Points on a hilly landscape, in no order, each with its height.
A ball rolls from a point to the lowest of its 2 nearest points, and stops where none of them is lower. Distance is the straight distance between rows; heights are no part of it.
K_259 height 453: [-29 -52 -14 -26 -35 -16  16   1  40  17  34 -17  45  34 -20  19 -12 -61
  12  11  11  -9]
K_477 height 800: [  5  15   4 -13 -43 -21  31 -36  16  24  -5   3 -17 -10   7 -12 -23  30
 -14 -24  14  -5]
K_230 height 473: [  7   9  12  20   5  -6   5  -5   0   4  16 -22 -34  21  17 -28  -7   4
  34   3 -26 -18]
K_379 height 436: [  5   7  21  19  -6  32  14   6 -25 -31  17  -3   4  31 -18  -5  41  -5
  27  -4 -45  35]
K_915 height 582: [ 17   0 -20 -29  28  14 -25  -5 -28 -18 -41  24 -22 -63 -21   2  -8   2
 -24   8  27  11]
K_608 height 389: [ 23  17  20  29   8  -3  14  -9  -9 -14  -2 -31 -22  -3  -5 -25  14  15
  15  -4 -21   5]
K_64 height 289: [ 20  17  27  21  10 -18   9  -4  -5   0  -8  -8 -13 -28  -5 -37   2  27
  -7 -20   6  21]
K_930 height 348: [ 12  47  -4  24   6  54 -15  15 -21 -43 -30   1  15  -3 -45  19  60   9
   1  11 -23   2]
K_387 height 688: [ -2 -14  -3 -18   8  -3  15  -4  -9 -25  13 -17  11   7   6  -2  -2 -41
  17 -11  12  10]
K_429 height 262: [ -2  13 -16 -11  33  43 -33  30 -24 -23 -22  19  22   1 -10  24  39  -7
  -4   0 -14  -3]
K_337 height 455: [  6   1   0  19 -15  15  19  -5 -11   1  13  -7   0  17  13 -13  -2 -13
   5  13 -38  23]
K_246 height 839: [  9   9  14  -8 -35 -31  41 -43  13  28   3 -32 -20  21  25  -4 -23   3
   0 -11   4  -4]
K_963 height 827: [ -1   1 -16 -36  24  13 -42  18  -5  -9 -26  33  17 -12  15  42   8   4
 -14   3  14 -21]
K_481 height 208: [  8  11  17  11 -13   6  13  30 -25 -27  -4 -12   4 -18 -27 -24  29  12
  -5  -5   3  26]
K_69 height 517: [  6  38 -26   0  -1  55 -25  13  -2 -20 -31  20  -3   0  10  27  19  13
 -11   7 -31 -26]
K_55 height 412: [  7 -16  -4  29  20   1 -24  36   2  13   3   1   0  -4  11 -14  -8  -2
   6  22   2 -16]
K_290 height 339: [ 14  34   1 -14 -18  28  20 -21 -12  -6   1   3  -8  23  14   0   9  10
   3  -4 -38  16]
K_835 height 474: [-11  -2   3   5  -9 -36   7 -20  23  24  11   9 -27 -18  -1 -26 -42   9
 -30 -15  30  28]
K_891 height 530: [-25  -5   5   8 -25 -36  28  -6  18  30  21  -9 -14  12  12 -32 -26 -13
  -7   0  35  37]
K_753 height 492: [ -1 -24  -1  23  22  21 -12  29  -7  21   9 -13   3  38  14  -1  13  -6
  27  23 -18 -13]
K_173 height 739: [ -4   5  21   5 -20 -28  17 -10  27  43  21   3  14  36  11  11 -15 -18
   8  -6   6   9]
K_506 height 876: [-12 -34 -10  -9   2 -36  19 -15  24  12   8 -21  -6 -22  -6  -7 -39 -53
 -11  15  38  14]
K_649 height 478: [ 15  19 -11  -8  -2  12  -6  -4  -3   4 -20  25   1 -19  16 -12   7  36
 -13  -9 -20 -35]
K_271 height 406: [-15 -44  -5 -17 -17   0  25  -5  21  33  42 -20  36  67 -15  21  11 -60
  23   4  -5   3]
K_295 height 326: [  7 -19  16   6  -1  29  24  20 -13   0  20 -15  23  32 -25 -13  43 -25
  23   4 -25  28]
K_260 height 488: [  5  11  10  39 -13  -9  25   1  15  24  19 -44 -29  34   8 -38 -16 -14
  25  -2   3  -2]
K_18 height 587: [ 14  40 -26 -17   9  37 -17   7  -8  -8 -42  20  11 -31  -4   6  28  36
 -25   2  -8 -30]
K_250 height 783: [  5 -55 -26 -33   9 -14 -16   0  12   4  -9 -12  16  -4   2  29 -22 -58
  -4  26   4 -30]
K_635 height 37: [  1  11 -24 -24   7  61 -11   9 -20 -21  -9  18  19  23   8  33  33 -12
  21   1 -25   4]
K_492 height 593: [  6   9  -7  44  15  54 -25  35 -30 -15  -4   2  10  17 -16   6  48  19
  16  14 -53  -1]
K_22 height 369: [ 26  18 -12 -12  11 -12 -21 -29  -2  -2 -22   6 -24 -30  30 -16 -23  18
  -4   0 -15 -30]
K_329 height 755: [  3  -3   4 -26 -37 -24  31  -3  11  25   2  10  17   2   6   5  -9  26
 -20  -7  27   9]
K_7 height 162: [ 12   5   7  10  20   0   2  25 -15  -6 -14   8   0 -42 -21 -16  10  32
 -15  -7  17  21]
K_386 height 893: [-11  -7  22 -19 -30 -36  34 -11   0  13  16 -29   6  20   0   3  -9 -25
  12 -22  32  15]
K_300 height 713: [  0   6   3 -29  12  -8  -5 -18  -6 -19 -13  19   7 -13  16  15 -12   0
  -6 -15   5 -11]
K_190 height 510: [ -6  -5 -25 -29  30  21 -32  25 -25  -6 -30  33   6 -52 -29  21   2  10
 -25  -5  44   9]
K_510 height 721: [ -1 -25   2 -41  21 -23  -1 -18   4 -25   2 -17   1 -17 -18   9 -28 -41
   5 -12  21  11]
K_501 height 293: [  0 -11  -6 -10   4  -6  19  -2  -4   3   2  15 -18 -41  -9 -23 -20  37
 -24   0  26  23]
K_78 height 733: [-16  -6  -4 -29 -14   3   5  -8  -4  -9  16 -10   4  28  18  30 -11 -19
  25   3   1 -16]
K_925 height 490: [  2  48  11  -8   3  11   3   2 -15 -16 -19  16  -8 -19 -11  -1  23  40
   0 -20  22  -9]
K_373 height 773: [ -4 -17   8   0 -13   6  20 -30  26  35  30   1  15  57  21  27  -2  -9
  21  11 -18   4]
K_888 height 722: [-29   4   5   3 -19 -42 -12  -6  35  41  15  10 -20  11  23   0 -40  13
  -3  -8  35 -30]
K_582 height 195: [ 32  22   1  29  14  -5 -24   2 -11 -20 -22  -6 -22 -43  -9 -36  12  31
   4  -3 -20 -26]
K_458 height 678: [ -3  15  16  30  22  16 -23  17 -29 -47 -14   7 -13 -52 -40  -4  28  17
   1   0 -17  23]
K_765 height 867: [ 15   3  21  -9 -20 -16  42 -35   3  14  13 -28  -1  26   9   0  -3 -13
  20 -18  -6  24]
K_116 height 39: [ -3  -2  29   4 -32   0  27  23 -17   4  17  -7  10  16  -7 -17  20   2
   8  -1   9  27]
K_678 height 363: [ 27  49  12  41  19  40 -14   6 -19  -9 -18   1  -7  -1 -24  -6  56  40
  13  -2 -55  -9]
K_640 height 540: [-11   7   7  13 -14 -12   9  -7   8  10   8  -3 -24  16  28 -18 -32  13
  10  -8   2 -18]
K_70 height 338: [ -1  17  12 -11  -7  26   3  33 -31 -31  -6 -16  20  12 -29  -1  43  -1
  16  -8   3  18]
K_144 height 805: [ -7 -12 -11   4 -25  -2   2 -21  26  29  21  -5  -5  42  35  16 -28  -4
   8  21 -16 -22]
K_724 height 539: [-24 -55 -17 -36 -23 -25  16   7  28  14  11   5  26   3  -9  25 -31 -26
 -18   3  23  -2]
K_83 height 173: [  2  32  -1  -5  17  41  -5 -15 -23 -20  -4  24   5  16  17  13  24   7
  12  -1 -36   9]
K_814 height 686: [-26 -20  -8 -16  -7 -38  -1 -26  35  20  18  10  -6  -5  13  23 -40  -1
 -14   0  30  -5]
K_630 height 337: [  8 -22  -1  18   4 -16 -12  12  19  28  -1   0  -9 -26  11 -27 -25   9
 -16  17  26 -12]
K_147 height 718: [-20 -34 -20   0   2 -32 -23 -13  32  24   4   4  -3  -3  27  33 -51 -18
  -4  25  18 -35]
K_967 height 749: [-17 -54 -24 -26 -10 -15 -22   2  22  29   8 -11  19   9  17  55 -28 -26
 -11  19  10 -41]
K_98 height 585: [-26 -34 -19 -22 -21  -2   1  25  22  19   2  20  20   4   8  29 -16   5
 -31   3  22 -12]
K_209 height 499: [ 17  57  14  54   0  19 -21  -2  -9 -37 -32  -7  -9 -31 -41 -12  51  61
   2  -6 -49 -11]
K_157 height 210: [ -1 -23  -1 -21 -26   9  34  -4 -16  -4  22  -8  24  39  -3 -10  27 -28
  17  -7 -19  24]
K_431 height 698: [-13 -10   8 -12  -2 -23   2  11  13  13  22  28  26  21  10   5  -9  -9
 -10  -2  22  20]
K_893 height 652: [  6   2  -4 -48  25  -7 -13 -25 -14  -9 -16  36  -5 -51   1  18 -12   6
 -22  -5  38   2]
K_82 height 636: [ -4  -1  -1 -15  22  18 -11  16 -23 -36   6   5  11 -10 -14   4  12 -37
   8  -1  -2  16]
K_435 height 687: [  2 -33  -4 -35  15 -43  -1 -30   4  -3  -8   1 -16 -33 -13  14 -49 -15
 -20   1  37   5]
K_284 height 651: [  0  -9   1 -16   8 -36   5 -35  18  -3   4  -1 -21 -24  22   0 -44  -8
  -2  -1  16  -2]
K_30 height 347: [ 13  11   9  33   2   7  -6   9  -8  16 -22   5 -14 -28   5 -41  12  50
 -12 -10 -18 -26]
K_473 height 426: [  1  19  14  50  -9 -33  21   3  16  25  13 -44 -42  -2   2 -56  -6   5
  -3  -6   4  11]
K_220 height 835: [-17 -23 -20  13  -7 -15  14 -24  34  19  21 -11   5  24  33  10 -38 -43
  -5  26   2  -2]
K_237 height 601: [  4   4   7   5  14 -22   4 -34   4  -7   6 -14 -32  -4  30 -29 -33  -4
  -6 -13 -13  -5]
K_660 height 602: [  8  45  20  39  14   7 -10   8 -20 -37 -25  12  -8 -33 -34 -12  40  51
 -11 -13 -15  20]
K_965 height 395: [ -7   8  -8   5  14 -28  -2 -18   1  14   0  14 -44 -47  -2 -40 -44  38
 -10 -21  22  12]
K_499 height 772: [  0  20 -16 -34   6  22 -18  -7  -5  -9 -17  21  11  15  22  37  -1  -2
   4  -6  -6 -29]
K_310 height 706: [ -8  14  10   1 -18 -12  -1  17   8  25   4  13   5  -8   1 -16   0  41
 -12  -8  21   8]
K_440 height 368: [  1   0  26  39  16 -40  13  -4  11  11  13 -25 -35 -23  -6 -37 -11  11
  -2 -10  28  26]
K_139 height 486: [ 18  17  23  16  15   9 -12  21 -14  -4 -15  18   4   8  11  -9  28  18
   9   1   1 -13]
K_831 height 417: [ -3  -2 -16  -7  29  19 -36  41 -28 -35 -25  21  12 -34 -30   4  28   1
 -16   0  15   4]
K_878 height 187: [ -1  54 -14  47   1  60 -32  -2 -17 -36 -27   6 -14   6 -37   6  67  34
  10   4 -41 -11]
K_62 height 577: [ 31   3   8  22  19  28 -10  12 -12   1  -6   0   9  11  11  -5  34  22
  16  14 -41  -5]
K_599 height 857: [  0 -31  -3   6   1 -23  20 -13  27  16  18 -19  19  17   5  -7 -22 -59
  -8  10  11  25]
K_879 height 325: [ -8 -33 -11 -18   2  15  13   4   1   4  32  -4  34  59   4  12   5 -34
  19   2 -23  13]
K_931 height 889: [-36 -31  -8   3 -11 -48  18 -28  53  10  19 -28  10  -2 -31   6 -50 -72
 -10   2  53  15]
K_263 height 566: [  1 -26   2  -1  28  25 -21  29 -25 -11  10  -7  14  19   0  13  13 -24
  27   8 -18   4]
K_486 height 370: [ 13  45  13  19   1  33 -16   5 -18 -21 -21  11   4   1  -8   4  38  36
   3 -14 -20 -20]
K_266 height 235: [  9 -14 -20 -23   8 -15 -25  -4   2  14 -14   6 -14 -28  21  -2 -24  11
 -23  14  16 -32]
K_97 height 489: [ 10  11   5  36  17  31 -24  29 -34 -44 -17   0 -13   0 -28  13  40  19
  25  28 -30 -15]
K_422 height 643: [-14 -10  -2  -5 -11   3  -6  23  -4   4   8  15  13  15  20   8  -3  16
 -21   2   3  -5]
K_596 height 496: [-37 -36  -1 -20 -28 -28   8   6  28   3  29   0  33  27   5  36 -16 -40
  -8  -3   0  -4]

Where does a ball stop that starts at each point below?
K_499 => K_635
K_599 => K_157
K_329 => K_157
K_963 => K_635
K_386 => K_157
K_78 => K_266
